A landscape with many valleys, sampled at points; each row gives a point and its height.
A ball rolls from a point to whichever of its 2 nearest points has the largest drop for the distance, and stops where none of them is lower. Distance is the straight distance between rows; heights are no part of it.
J78 (h 42.2): [  4  23  -6  -5   3  16  33   4  -7 -23 -21  59  -1 -16  16  10  41 -48
  15  40  13   2 -18 -13]
J222 (h 70.7): [ 35  -8   1 -15 -34 -36 -36   2   7   5 -10  -9  12  -8  -7  31 -28  44
  -8   1  22  18  22  11]
J202 (h 28.5): [ 17  25  14  -5  15   1 -19  -7 -17 -17   5  41 -13 -29  -3   8  13  28
  -2   7 -25  20  -1  42]
J936 (h 36.0): [ -6  14  14   2  42  21  16  -1 -38  -3  25  61  35 -31 -24  -6  29 -37
  -8  19 -16 -16  -2  10]
J455 (h 60.6): [ 10 -15   3 -18 -31 -13 -32  15  11  -6   9 -40  60  27 -15  12 -30  17
  13 -25   8   1   3   4]
J864 (h 33.8): [ 14 -28   5  -1  -6 -21 -32  -9  25  12  11 -31  42  18 -15 -10 -20  31
 -30 -14  32 -13  41   6]
J346 (h 11.4): [ -3   0 -12  26   8 -12   7  -7   6  28  -8 -15 -39  -3  28 -14 -11   3
 -47   9  36 -23  15 -14]
J291 (h 54.9): [ 13   1   1 -35 -51 -19 -15 -28  42 -27 -22 -31  51  29 -39 -21 -21  28
  40   4  -6   7   3  15]
J523 (h 40.5): [  5 -13   6  -5 -30  37  -9 -10  41 -44   3 -41  -3  44  11 -38 -13  24
  34 -41 -24 -10   1  11]
J737 (h 15.1): [ 13  10 -17 -23  -7 -37  -5   2 -19   8 -26  43  35 -23 -23  47  10  -8
  26  38  13  31 -10  -7]
J410 (h 27.9): [ 34  -8 -25   7   3   3 -26  56  -7  -7   6   7  35  15  16  12 -18 -24
   7   5 -18   5   8   6]
J7 (h 59.9): [-21  -3   8 -19 -26   5 -22   8  -2 -17  -7 -32  22  28  -8  17 -32  -5
  41 -15 -39   7 -39   2]
J26 (h 27.1): [ 13  37  38 -30   3  17  -3   4 -27  -6  22   5 -52 -14   4 -10   6  -2
 -20   7  16 -28  -7  -3]
J618 (h 21.9): [ -6   9  43 -19  27  12 -29  19 -49   2  40 -10   1 -19 -42  -8 -16   4
 -15 -22 -24 -23  -9   4]
J657 (h 55.5): [-15  -8  -5  -4 -35  13 -32   9  19 -38  -7 -43  38  46   4  13 -38  -9
  33 -30 -36   4 -33  13]
J729 (h 66.2): [ 38 -14  -9  -4  -5  -2 -15  28  -5   2   7 -11  -8  -5  -1   6  -6   5
 -24 -18  36 -21  49 -30]
J795 (h 21.3): [ 10 -10 -15  27  17 -23  -3 -14  -5  14 -13  31 -10 -30  14  39  10  45
 -15  -2   3  27  11  23]
J838 (h 32.0): [ -5 -13  18  -9  -2  -1   0 -48  24  -3  -1  -8  -8 -10 -27 -37   6  55
   7  -7 -12   6  13  17]
J893 (h 38.5): [  7  12   0  -4  36  27  28   6 -32  -9  12  64  36 -40  -9  -2  39 -49
 -12  32  12 -18  -1  -7]
J941 (h 45.9): [ 20  30 -20  28  25  38  12   9 -21 -13  27  37 -38  -9  37   7  20 -19
  14 -14 -15 -12 -25  13]
J590 (h 74.4): [ 17 -26   4   1 -14 -13 -16   7   2  17   4  -7  -3 -20 -14  49  -3  54
  18 -37   3  23  23   8]
J786 (h 76.7): [ 17 -12  20 -27 -19 -19 -10   3 -10  11   9  -7   5 -24 -37  30   2  36
  21 -22  11  18   7  -9]
J909 (h 51.3): [  7  -6 -12  -4 -29 -17  -9   4  33   2 -24 -35  28  51  18  -6 -24 -15
 -23  16  34 -10  24 -20]
J40 (h 41.9): [  4   4 -12  35  43   6   7 -20  -3  -5   4  48  -3 -24   7  -3  39   6
   2   0 -14  13  13  31]
J563 (h 11.3): [  6  10  -3 -20   9  -7   6  17 -31  -1  -8  48  40 -21 -17  30   6 -31
  13  38  -1  13 -17  -8]
J542 (h 43.9): [ -9  22  -2  -3  -4   6  31  -8   0 -18 -21  42 -10   1  16   4  35 -32
  20  34  -8  19 -24  -5]
J320 (h 18.5): [  9  32   6 -23 -29  15  12  -2  27 -29 -26 -10 -20  38  10 -61   8 -37
   5  36  -2 -12   3  -3]
J204 (h 26.1): [-16   2  41 -27  11  15 -23   7 -33 -17  31 -17   0 -12 -43  -3  -4   4
  18 -30 -33 -12 -23   3]
J406 (h 21.6): [  5  41  13 -26 -18  17  16  -6   5 -25 -23   4 -39  19  15 -43  14 -37
 -10  52  11 -18 -15  -5]
J991 (h 63.0): [ 14 -15   4   8  27  10  -7  33 -14  21  33 -24   6  -9 -15   5  -7   0
 -10 -41   6 -17  33 -18]
J137 (h 51.7): [ 19  24  -2 -17 -19  12  -2  32  -1 -13  -6 -13 -22  30  30 -12 -12 -40
  -2  16   1 -16 -11  -9]
J352 (h 14.4): [-39 -30 -14  19  10   2  -9  -4   9  17  10 -29  18   0 -11   2 -22   5
  20 -38 -34   9 -17   0]
J703 (h 23.5): [-24   3   0   3 -43  11  33 -26  25   2 -26 -30 -53  20  30  34   0  23
  14   3  -4   9 -33 -11]
J443 (h 30.0): [ 11 -22  -8  19  -6 -18 -30  -7  21   9   1 -27  28  12  -2  -7 -30  36
 -20 -10   1   8  18  25]
J194 (h 45.5): [ -1   5   5  -4 -29  38  -3 -16  39 -42  10 -44 -24  52  21 -54  -4  -1
  17 -27 -20 -28   1  -6]
J518 (h 15.8): [  7  21   3  19  19  13   2   1 -10  13  26  -9 -50  -4  25 -25  -1   1
 -27 -13  18 -30   1  -2]
J785 (h 25.1): [-14 -40  -4  -2 -60   6  13  -6  42   3  -5 -58  20  35   4  36 -18  23
  28 -35  21   3  -6 -15]
J282 (h 31.0): [  8   6  25 -27   8  29  -5  14 -19 -19  24  -1  -1 -12 -33 -13  16   1
  30 -28 -23  -2   3   0]
J416 (h 80.5): [  3 -18 -10 -15 -12 -18  23   7 -13  21 -10  17   0 -27 -18  52  25  -1
  16  -2  33  20   9 -40]
J156 (h 34.2): [-40  10  21  -3   6  -7  24 -52  16   9 -12  -1 -35   0   4 -35  17   6
 -17  21   3  -4 -23  -3]
J239 (h 37.2): [  5 -40 -19   5 -30   3   4   4  48   0  -4 -44  43  44  -2  -4  -8   3
  22 -32  21  -1  31 -21]
J195 (h 31.7): [ -6  13 -20  20  10  16  32  10 -12  16   2  14 -45  -3  34   9  13 -28
  -8   4  17 -16 -18 -18]
J797 (h 40.6): [ -3   9  -4  22  43   0  -3 -19  -8 -14   4  48  22 -25  -7  -3  27   7
   3   7 -35  27   2  47]
J479 (h 20.3): [-24  -7  -8   8 -48   6  42 -36  40  -3 -44 -39 -34  37  19  22   2  12
   7  21 -11   8 -34 -11]
J139 (h 44.2): [  1 -18 -11  -6  -1  -5   5  35 -20  21   5  -5  20  -3 -17  39  -1 -16
  30 -14   4  13  -3 -37]
J527 (h 24.3): [-15 -13 -21  15 -16 -21  12  26   0  29 -23 -24  10  19  25  36 -28 -36
 -16  17  15   4 -13 -23]
J274 (h 49.4): [-17  -2  -6  -6  13  -7   4 -25   7 -21 -11  38  35  -8 -28  -3  29  -6
  46   6 -40  37 -23  19]
J920 (h 35.2): [ -2  11  40 -33   4 -16 -12  -9 -29   8  12   9 -13 -29 -35  13  15  28
 -17   2  13  -2   4   2]
J209 (h 75.2): [ -8  -9  18 -32 -35  -3 -30 -13 -14 -17   4 -33  20  -9 -49  29 -19  40
  54 -42 -26   7 -27  10]
J63 (h 18.4): [ -4  -4   8   9  -1   8 -25  13  -1  -2  18 -24 -10  12  17   1 -29  12
  -6 -27 -24  -4  -9  18]
J691 (h 55.7): [ -1   7  14 -30 -38 -11   8   9   2  16 -11 -38 -17  20  11   8 -20 -19
 -32  11  44 -23   6 -35]
J650 (h 30.8): [ -6  35  41 -29  17  22   6  -7 -44 -14  36  37 -19 -33  -2  14  22 -14
 -12  14   8 -17 -33   0]
J131 (h 46.3): [ -8   5  -7   6  10   3  14 -17   8 -16 -11  44   9  -6   0   1  41 -13
  29  13 -25  29 -16   9]
J663 (h 48.2): [ 41  26 -18   7  22  22   2  25 -18 -30   4  50 -18 -11  17 -17  17 -30
 -11  32  10 -19  13   7]
J875 (h 38.8): [-21  13   3  11  39  -2  -4 -24   0  10   4   4  -6   2  -7 -63  -3  -2
 -30  19 -19 -15   0  25]
J529 (h 48.5): [ 19  12   4  -4 -11  34 -18   7  18 -32  25 -37 -21  40  20 -45  -6  -6
   9 -33 -11 -33  13  -1]
J930 (h 69.1): [ 32  -9   2 -22 -32 -35 -23   8  -1  10 -12 -11   3 -10 -14  36 -22  27
 -17   1  37   7  31 -19]
J286 (h 16.0): [-23 -21 -14   3 -64  -4  28 -19  43  -4 -41 -54  -6  41  17  28 -18  13
  20   6  -4  12 -17 -13]
J924 (h 13.8): [ 12  16   2  15  24  -9  -6   1 -17  21  20   1 -40 -18  10 -23  -8  -2
 -58  12  32 -33  15  -3]
J19 (h 25.4): [ 12  29  31 -36 -11  14  -6   3  -7 -10   9  -9 -38   3  -1 -30   0  -1
 -10  13   8 -21   2   3]
J772 (h 11.5): [-15  -9  -7   7 -37  -5  11 -10  34   2 -18 -27  -4  24  16  16 -17  19
  15  -6  -6  13 -11  -2]
J369 (h 31.1): [-13 -36 -15  13 -43  21  10  -2  43 -16   0 -57  31  57  14   9 -16   4
  30 -39   6  -4   2 -20]
J777 (h 49.1): [ -5 -22 -23   9  31 -10  10  15 -13  25  -3  21  44 -12 -26   2   9 -25
  12   4  -8  14  12 -15]
J812 (h 8.2): [ 16  16 -15   4  -6 -11  -1  13   0  -3 -24   8 -32  -2  31   4  -6  -4
 -36  29  21  -7  15 -11]
J87 (h 78.9): [ -6 -16   7 -27  -7 -25   8  -9  -6  29  -6  -9   1 -20 -33  34   6  23
   7  -4  32  17  12 -29]
J69 (h 27.0): [ -1 -12  -1   9  -7 -25 -18 -11  10  14 -10  -9  11  -3  -8   0 -16  39
 -10   3  -3  22  11  24]
J303 (h 39.8): [ -6   7   0  -3  11 -37 -15  -2 -18  32 -15   7   9 -16  -1  -5 -26 -11
 -54  41  29  -3   4  -1]
J16 (h 33.1): [-13  20  29  -8  36  23  11   0 -52  -4  33  49  -2 -38 -15  13  23 -23
 -13   6  -6 -15 -23   6]
J635 (h 44.5): [ 34  -5  -5  -8  -8 -12  -5   0   5 -10 -15  16 -24 -17  -2  -1  12  22
 -18  11  30   3  42  -6]
J317 (h 43.5): [ -9   4  22  -1   1 -33 -33  -8  -6  27   9 -30  10   7  -2  -8 -45  14
 -52   6  15  -7   0  11]
J724 (h 47.9): [-17 -10  36 -33 -11  -4  -2 -17  -4  20  17 -34  -4 -12 -42 -10   0  18
  -3 -17  22  -8   8 -19]
J501 (h 47.0): [ 23  28  -9  16  29  20   5  13 -24 -16  19  47 -27 -19  31   3  14 -13
  -4   8  -6 -13 -12  23]
J296 (h 46.2): [ 46 -10 -15 -13 -13  -2 -11  22   9 -22 -11  17  -5  -7 -12   3  16  13
   9   1  22   5  54 -13]
J865 (h 56.9): [ -9   9   7 -25 -10   6 -11   5  -7 -20  -5  -5  16   9 -26   2  -9  -4
  39  -7 -33  14 -30   0]
J21 (h 50.3): [ -1 -11 -10  12 -16  26 -40   3  29 -41   9 -44  35  48  17 -13 -34   7
  25 -41 -34  -8  -5  22]
J557 (h 52.0): [-14   5 -14  18  37 -13  22   0 -18  11  -9  57  39 -24  -4   1  23 -42
  -1  31  -3  10 -15  -2]
J940 (h 30.7): [-21   1  23  -5  29  13  39 -16 -19   2  20  42   8 -37 -11  23  47 -25
  17 -11   1   3 -17 -22]
J616 (h 26.9): [-28 -32  -1  23  -4 -12  13 -24  30  36  -2 -38  -6   7   6  -2 -11  26
 -17 -19  23  -7  12 -11]
J806 (h 82.0): [  2  -1  -2 -32 -28  -7  26   4  -3  -2 -29  21  -9 -11  -8  33  34 -11
  27  15  30  19  -6 -38]
J734 (h 21.4): [-23  -3  -3   8  34   0 -10  37 -36  18  26  -7  37   1  -9   6 -28 -43
   5  -3 -27  -2 -28 -13]
J136 (h 21.2): [-13   6 -32  17 -11 -20  19  17   2  12 -40   9   1  12  33  23  -7 -39
 -12  41  10  10 -14 -17]
J249 (h 28.6): [ -3  32  34 -31   8  11   4  13 -39   1  21  16 -38 -28   2  13   9  -8
 -31  23  25 -17 -24  -8]
J385 (h 9.8): [  9  11   0  -6 -29 -15   1   5  14  -1 -31  -6 -31  11  27  14 -10   9
 -19  27  19   6   5   2]
J348 (h 43.3): [ 21 -35 -36   1 -29 -20  -4  10  38   3 -20 -23  50  29 -13  12  -7 -13
  12  -9  31   4  39 -31]
J336 (h 49.0): [ 22  38 -12  -1  16  33  11  31 -17 -24   9  37 -18   5  22 -29   8 -46
  -3  31   5 -28  -8   6]
J417 (h 8.1): [ 30  23 -11 -11 -28  12  -7  13  27 -40 -24   4   3  38  20 -37   2 -14
  24  28 -25  12   5  19]
J491 (h 31.6): [ 33  -9   9  10  -9  31 -23  -2  34 -36  19 -21  -3  18   2 -39   2  41
  22 -40 -21  -5  35  24]
J813 (h 19.3): [ -4   2  -3  10   0 -32  -3 -20  -4  13 -24  32 -21 -29  17  32   1  32
 -24  23  17  28   0  13]
J536 (h 35.3): [ 27   3   6  -8 -25  27  -6  -4  32 -35   3 -19 -18  24   2 -38   9  25
  31 -24 -22  -4  23  14]
J478 (h 2.1): [ 23  16  -9 -10 -41 -11 -14  12  28 -22 -32 -12   6  46  22 -11 -20  -9
   2  36  -5  17   0  13]
J432 (h 45.7): [ 12 -11  -4   2 -26  35 -29  10  31 -50   4 -32   5  36   7 -13 -20  17
  42 -48 -39   0  -6  20]
J992 (h 45.8): [ -8   1  18  -3  -9 -15 -21 -23  22  16   0 -37  -2  21  11 -29 -28  20
 -43   6  24 -12  16   4]
J397 (h 25.3): [-10  10  -4   9  25  36  16 -14   1 -32  14  34  -7  -5   0 -24  33 -29
  40 -18 -46  11 -18  10]
J627 (h 65.2): [ -7 -19   8 -24 -26 -19 -16 -11   6   5   1 -35  37   7 -37  15 -20  22
  24 -22   3  10  -4  -1]
J276 (h 26.5): [-16   4   7 -19 -43   5  37 -10  11   7 -28 -17 -44  12  15  32  16   1
  15   7  11   9 -22 -25]
J205 (h 23.4): [-14 -11  17 -10   5   8  21  -9  -9  10  18  -3 -23 -25 -14  22  28  19
  25 -32   1  11  -3 -20]
J98 (h 26.0): [ -4   5 -16  20  12 -13  -9   6  -3   7 -13  20   1  -6  21   2 -10  -1
 -11  18 -13  17 -10  24]
J731 (h 29.0): [  0   8 -10   5  -9 -25 -15  15   6   8 -19  -6  27  16  13  -1 -31 -15
 -11  24  -5  13 -10  13]
J451 (h 21.7): [  2   9   3   7  13  11 -21  31 -22 -12  24  -2 -10  -4  13  10 -24   0
   3 -21 -38   0 -21  23]
J513 (h 43.2): [ 39  13  -4   2  11  -3  -3 -11  -2 -25 -14  46 -30 -29   5 -19  32  21
 -18  24  20  -3  36  16]
J506 (h 31.2): [-33  -9  18  -5  -8 -22  18 -44  15  34 -16 -14 -14  -6 -14 -21   8  22
 -17  16  21   0   1  -9]
J484 (h 15.9): [-36 -34  -7   5  25  25   3 -16   4  -4  13 -12  18  -7 -36 -22  14   7
  35 -50 -48   1  -2   5]
J414 (h 9.9): [-19 -14 -25  35   1  -5   3  -6  31  13  -8 -28  14  33  30 -16 -29  -8
   0  -3 -16   5 -14  17]
J700 (h 41.6): [ -4   0  13  -2  20 -35 -27   1 -20  33   3  -4  18 -10 -10   1 -29  12
 -50  19  19   2  10  16]
J15 (h 59.0): [  4  -7   2  26  47  14 -11   4 -22   8  32  20 -14 -24 -10   8  20  31
  -5 -41 -39  -1  18  34]
J695 (h 30.6): [ -4  23  27 -12  18   3  -8  -6 -27  -7  15  39 -17 -31   0  27  10  15
  -6   8 -12  12 -26  28]
J645 (h 23.3): [-34 -47 -10  31  -6  -6  14 -18  26  28  11 -58  25  21   1   0 -23  18
   2 -45   5  -6   7 -10]
J49 (h 6.9): [-38 -30  -3  -4   5   0   6 -20  10   5   4 -22  23  -1 -36  -1  -6   2
  39 -32 -35  16 -21  -4]
J545 (h 23.8): [  1  -8 -13  20  15 -10 -11   3   1  10  -2  19   3 -13   3   7   6  22
   1  -1 -16  24   7  25]
J609 (h 37.7): [ -4 -18  22 -19 -23  -1 -15 -40  21  -9   6 -30  14   3 -50 -34 -12  54
  23 -19 -15  -4  11  22]
J241 (h 18.8): [ -9 -22  -5   9  -1   4  11   5   8  15   7 -18  -9  -4   6  12   2  13
  19 -26  -2  12  -1 -10]
J781 (h 17.4): [  3  24  34 -14  22  -6 -30  12 -23   8  27 -23   4   2 -10 -31 -29  -4
 -43   0  -4 -24   1  13]
J714 (h 37.6): [-22 -22  -8  12  46  12  21  22 -32  25  26  20  13 -30 -16  27  19 -19
  10 -24  -6   0  -4 -20]
J442 (h 36.9): [-33  21  11   2  15  -5   1 -44   8   2 -13   2  -5   7  -4 -56  -1   0
 -20  31 -19   1 -20  17]
J946 (h 46.8): [  3 -16 -19  11  19  -1   4  36 -18  18   8  -1  26  -7  -4  19  -3 -27
  16  -5  -6   8   6 -16]
J161 (h 80.6): [-10 -11  10 -20 -45  -7 -17 -18  15 -16 -11 -23   5   2 -21  25 -19  50
  48 -26 -25  24 -22  18]
J192 (h 15.5): [-18  -3   2  26  -5 -19  23 -38  17  20 -28   5 -43 -15  22   6   9  36
 -30  21  22   7  -4  -4]
J143 (h 12.3): [ 25  13 -16  17   6  18  18  12 -21  -5  10  33 -57 -25  39  31  24   3
 -11  -5  28 -10   2  -7]
J223 (h 22.4): [-15 -24   3   8  11  34   3 -16  16 -13  18 -25  -8   3 -17 -39  13  19
  29 -50 -33  -2  10   3]
J725 (h 24.6): [ 27  10 -11   6  12  17 -16  41 -12 -22  20   4   4   9  10  -9  -5 -11
  13 -11 -31   1   5  13]
J917 (h 26.8): [  5 -12  14   4   8  27 -13  -5   9 -21  27 -18 -15  -4 -12 -21   9  34
  28 -52 -33  -3  20  17]
J312 (h 35.4): [-14  18 -16  13  22   2  29  19 -19  15  -6  21 -11  -7  20  -8   0 -55
 -33  43  34 -29 -21 -22]
J389 (h 27.3): [-23   4  23 -16   6  18  31 -12 -17   3  21  20 -32 -30  -5  33  46 -10
  20 -19  18   9 -19 -33]
J720 (h 33.6): [-19   8 -16   9  20  13  35  23 -28  16   7  23 -15 -17  26   6  13 -62
 -15  18  24 -23 -30 -27]
J168 (h 28.9): [-43 -23   7  14   4 -25  20 -34  18  45 -13 -24  -9  -6  -1  -6  -8  21
 -26  -2  24  -3  -3 -21]
J839 (h 14.0): [-22   7 -20  36  16  -5  11 -10  16  19 -10 -22  -5  22  34 -40 -16 -19
 -25  13  -4  -7  -6   4]
J323 (h 40.1): [-13  23   7  18  41  10   7 -34  -7   5  12  17 -32 -14   6 -59  20   1
 -28  16 -16 -19  -6  25]
J547 (h 53.0): [ -3   5  -2 -12   4  -1 -10  -7  -4 -14  -6  19  24  -6 -22  17   8   2
  47  -1 -38  34 -25  17]
J201 (h 26.7): [ 12  14  13   1   8   2  -8 -25   5 -14  -7  33 -25 -19  11  -6  20  28
  -1   9  -9  18   0  36]
J961 (h 48.3): [  8 -18 -31  -3 -30 -28   1   5  27   5 -36 -31  40  37   6   3 -15 -32
 -13  21  37   1  27 -37]
J749 (h 53.2): [-21   2  -4  25  41   1  23 -18 -13   3   7  60  16 -32   9   6  32 -28
  -9  13  -1   8 -22  10]
J420 (h 29.4): [-27   9  -3   3  -8  10  34  -3   5   3  -7   0 -38   7  24  16  18 -14
  13  -3   2   2 -20 -23]
J181 (h 39.5): [ -6 -22   0 -16  13  10   9  31 -24  13  21   0  36 -19 -39  26   8 -19
  49 -30 -21   8 -10 -33]
J206 (h 67.6): [ 27  -6  -3  -7 -16 -19 -21  26 -11   6  -1 -14 -18  -9  11  33 -23  16
 -23  -6  37  -3  32 -18]
J318 (h 60.4): [ 26  -6  -1  26  40  15 -17  25 -19   6  37  -2  -8  -8  -8  -9  -3  16
  -7 -47 -28 -20  33  22]
J283 (h 38.7): [  2  15  11   8  40   8   3  -9 -20 -16   8  58  34 -29 -15  -5  29 -22
   6  16 -34  11  -5  33]
J426 (h 34.6): [-28 -18  10 -11  27  12  22   8 -32  16  26  23  21 -26 -27  31  28 -21
  30 -20 -18   8 -19 -26]
J822 (h 28.7): [  3   3  15  -5   0  -4   3 -26   7   1  -6  12 -24 -17  -9 -16  20  33
 -10   3   2  10  13  16]
J373 (h 44.3): [ 19  16  -6  23  29  39  13  -5 -12 -25  30  50 -34 -21  25  13  43   7
  22 -31 -25   1  -8  24]
J330 (h 23.6): [ 13  36  20 -31 -15  11   7   3  -6 -20  -5  14 -30   5  -1 -42  12 -21
  -5  29  13 -10  -7  -3]
J383 (h 43.0): [ -3 -14  36 -25 -20  -4 -18 -25  14   2  15 -43  15   2 -47 -19 -10  46
   5 -31   9  -9  20   2]
J9 (h 72.7): [ 27 -29  -7   8 -26 -16 -20   6  20  12  -4 -21   1  -2   0  47 -21  63
   5 -24  19  18  30  18]
J553 (h 54.3): [ -6   3  -1  28  42  -3  19 -13 -25   7   4  60   9 -45   3  18  34 -16
 -28  16  19   0   5   3]
J287 (h 14.8): [ -1 -22 -16  17 -27  -5   1   6  27  11  -7 -29  -1  14  19  30 -14  26
  10 -23   3  16   0  -2]
J913 (h 57.2): [ 11  -5  -6  -9 -17 -19 -41   9  17  -4   6 -32  69  42  -6   0 -32   0
  -5  -9  10  -5   9   8]
J990 (h 48.1): [-11   5  19 -14 -27 -20  -5 -37  38   1 -22 -30   3  29   0 -41 -23  16
 -26  27  17  -1   6   5]
J30 (h 14.6): [-20   1  -5  17  -5   4 -22  -3  14  -3   6 -36  -1  31  29  -6 -40  -3
  -8 -20 -23  -9 -22  16]
J367 (h 61.6): [  8 -20   2  14  30  24  -5  23 -17  11  38 -16  -1  -9 -13   3   5  11
  -2 -54 -22 -19  27  -1]
J254 (h 55.4): [  1   8   7   1  37   3  15   8 -31  11  15  37  -6 -30  -3  -3  14 -17
 -37  18  17 -17   8  -2]
J8 (h 32.9): [ -9   8  24 -25  11  -4  -7   2 -27  10  11  14 -11 -25 -12  18   9   8
  -6   4   0   9 -18   3]
J462 (h 17.3): [-12   2  -4  17   2 -27  20 -32   7  11 -34  32 -27 -24  20  17  23  15
 -23  31  34  12  -5  -9]
J988 (h 17.8): [-14  12 -11   5  37   4  -1  31 -28   6  13  26  24  -1   2  -3 -10 -52
   4  26 -27  -3 -36  -3]
J248 (h 57.8): [  2   8  13  13  50  16 -11  13 -42   5  43  22  -1 -27 -25   9  13   9
 -14 -24 -33 -12   7  21]
J980 (h 28.2): [-14  -8 -11   1  -2 -13  -7  41 -22  34   5 -21  29  14  10  41 -39 -35
  -7   4  10   0 -22 -25]
J544 (h 37.4): [-15  11 -14  15  20 -18   4  17 -20  31  -8   9  -1  -1  24  -7 -26 -40
 -48  44  20 -14 -11  -7]
J186 (h 34.3): [ 12  -6   6 -17   9  16   2  17 -13 -11  17  14   7 -16 -25   2  29   0
  30 -19  -7   8  18 -12]
J198 (h 41.3): [  1  24   2  27  32   8  18 -40   3  -5   1  41 -33 -23  13 -44  38   0
 -26  21  12 -16   8  17]
J763 (h 20.4): [-23 -30  -1  -6 -67  -2  24 -21  34   7 -18 -64   5  45   2  43 -21  13
  17 -11  13   2 -19 -23]
J302 (h 14.9): [ -9  18  -7 -14   7   2  11  35 -22   8  -8  27  20   0   1  15  -9 -47
   7  40  -9   5 -32 -13]
J228 (h 36.6): [ 24 -36 -11   9 -13 -20 -24   1  28   5  -1 -25  27  12   0  -1 -14  32
 -24 -18  38  -8  61 -14]
J903 (h 39.1): [ 20 -27 -13  10 -19 -27 -10  -3  30   9 -21 -14  12   4   6   4 -14  17
 -17   2  34   2  44 -13]
J681 (h 40.7): [  5  12  -7   8  14  17  32   5 -17 -16  -5  76   9 -35  14   6  36 -48
  -9  34  24 -15 -16 -12]
J380 (h 42.4): [ 25  21  -3  19  17   1  12 -35   3 -21 -16  60 -37 -34  13 -21  46  14
 -29  27  27  -8  27  13]
J322 (h 46.1): [ 14 -19   9 -23 -34 -10 -21 -42  41 -25  -4 -29  46  16 -45 -37 -12  44
  36  -8  -6   3  18  29]
J474 (h 56.7): [ 10   2   1   5  38  14   3  24 -35  11  29  17  -6 -21  -8  -3   5  -8
 -14 -13 -13 -19   3   7]
J541 (h 19.2): [-40 -38 -23  34  13   3  17   0  19  26   9 -39  12  19  10  -4 -14  -3
  17 -39 -16   2 -10 -14]
J403 (h 51.6): [-16   4   8 -15 -44 -17   3 -40  34  -4 -28 -29   7  27 -10 -24 -19  23
   8  28  -5  11 -12   8]
J857 (h 13.4): [ 17  23   2 -23 -33   9   4  -9  32 -39 -29  -7  -1  43   1 -52  13 -13
  27  30 -14  10   5   7]
J722 (h 69.6): [-22 -16  14 -21  -7 -18 -23 -13 -16   7   9 -23  34 -15 -48  18 -20  29
  27 -23 -21  19 -24   9]
J324 (h 17.7): [ 23   5  -9 -19  -4 -36 -13   7 -14   9 -21  30  27 -22 -25  36  -7   7
   7  25  11  31   8   7]
J994 (h 50.2): [ 11  28 -14  -1   1  25  10  35 -12  -9   1  12 -16  14  29 -18  -3 -43
   7  15  -9 -12 -16  -7]
J602 (h 16.4): [-24  11 -27  42  12 -13  26 -13  14  28 -20 -13 -26  18  44 -20  -7 -25
 -29  26   5 -14 -22   0]
J825 (h 25.5): [-24  -2  -5  -1  17 -25  -6  23 -28  33  -2   1  39  -3  -8  26 -30 -27
  -7  18  -9   9 -27 -10]
J272 (h 13.3): [-10  -2  -8  32  -2 -14  23 -28  22  20 -23  -9 -50  -5  29 -19   7  17
 -37  20  38 -20  11 -24]
J830 (h 56.8): [-11  -4   2 -20 -43 -14  -7 -38  34 -19 -29 -20  27  28 -23 -24 -17  28
  34  10 -25  17 -14  22]
J757 (h 19.4): [  6  19  39 -30  12   8 -23  19 -39  -3  39 -25  -4  -4 -30 -28  -9  -4
 -28  -9  -4 -31   8   1]
J335 (h 18.3): [ -5  14  -1   4  21  14   3   9   0  -4  21   0 -29   4  14 -28   2 -13
   2 -15 -13 -14  -7   2]
J165 (h 43.1): [ 15   2  -7  24  29  20  15 -14  -1 -12  13  45 -24 -22  11   1  45  20
  15 -21 -18   7  15  25]
J159 (h 64.8): [ 37 -29  -1   1   7   3 -14  36 -12   3  15 -13  12 -11 -21   8   0  -4
  -9 -29  19 -15  54 -22]
J686 (h 10.4): [ 35  11 -28  22   3  -4   4  16  -8  -4 -14  26 -54 -21  39  16   1   4
 -32  10  38 -18  17 -12]
J295 (h 53.8): [ 10  -2 -13  -4 -27 -17 -32  16  20  -1  -7 -33  47  46  21   3 -34 -14
 -24   9  26  -9  16  -4]
J388 (h 6.4): [ 18  20   4 -22 -43 -13  -9   2  19 -12 -35 -17 -12  34  14  -4 -21  -9
 -16  42  19   4   1  -2]
J997 (h 53.6): [ -7  21   2 -13 -33  -2  12  20  -7   5 -16 -28 -26  27  24  19 -15 -30
 -16  22  16  -8 -14 -23]
J288 (h 21.5): [ -8  14   3  -3  20  35   6  -1 -10 -23  18  10 -22   2   7 -25  20 -20
  29 -20 -34  -6 -24   9]
J277 (h 15.6): [  6  25  24  -7  25  -9 -13   8 -32  19  21  -8 -16 -10  -2 -28 -21 -10
 -54  19  17 -32   4   7]
J37 (h 19.0): [-19  17 -28  30  -6 -13  27   4   8  12 -44  -7 -25  23  45  13  -3 -37
 -23  47   0   0 -26  -8]
J473 (h 31.4): [ 17   1 -26  17  10  -6 -22  31   6  -2  -7   0  43  30  20 -16 -20 -38
   4  21 -23   9   3  15]
J939 (h 48.0): [ 52  -1 -24  11 -10   8  -6  41  10 -23  -9  12 -20   3  24   8   3  -5
   7   0  15   1  41  -7]
J215 (h 50.7): [ -8 -12 -16  20  43 -13   1  11 -24  22   3  42  41 -23 -16   8   5 -29
  -6  18 -13  14  -1  10]
J343 (h 37.5): [ 17 -12  -3 -13  27  20  24  18 -20  -5  13  35  15 -33 -36  13  40 -24
  21 -10  11   4  27 -26]
J912 (h 41.7): [  8 -22 -26  10 -20 -31   5  -8  15  14 -32   0   3  -6  -4  15   4  11
  -2  22  28  20  26 -21]

Call two points neighbours if one is among the 2 nearest of the other. Go from one point of each pair to the other, from neighbour to neighbour, staying as low as possible. Name the highest point that can't be avoided.
J936, J609 => J830
J924, J563 => J473
J545, J49 => J635
J563, J414 => J980
J286, J478 => J195
J478, J812 => J385

For each start below, name the point where the ball stops.
J416 => J426
J729 => J426
J939 => J49
J473 => J414
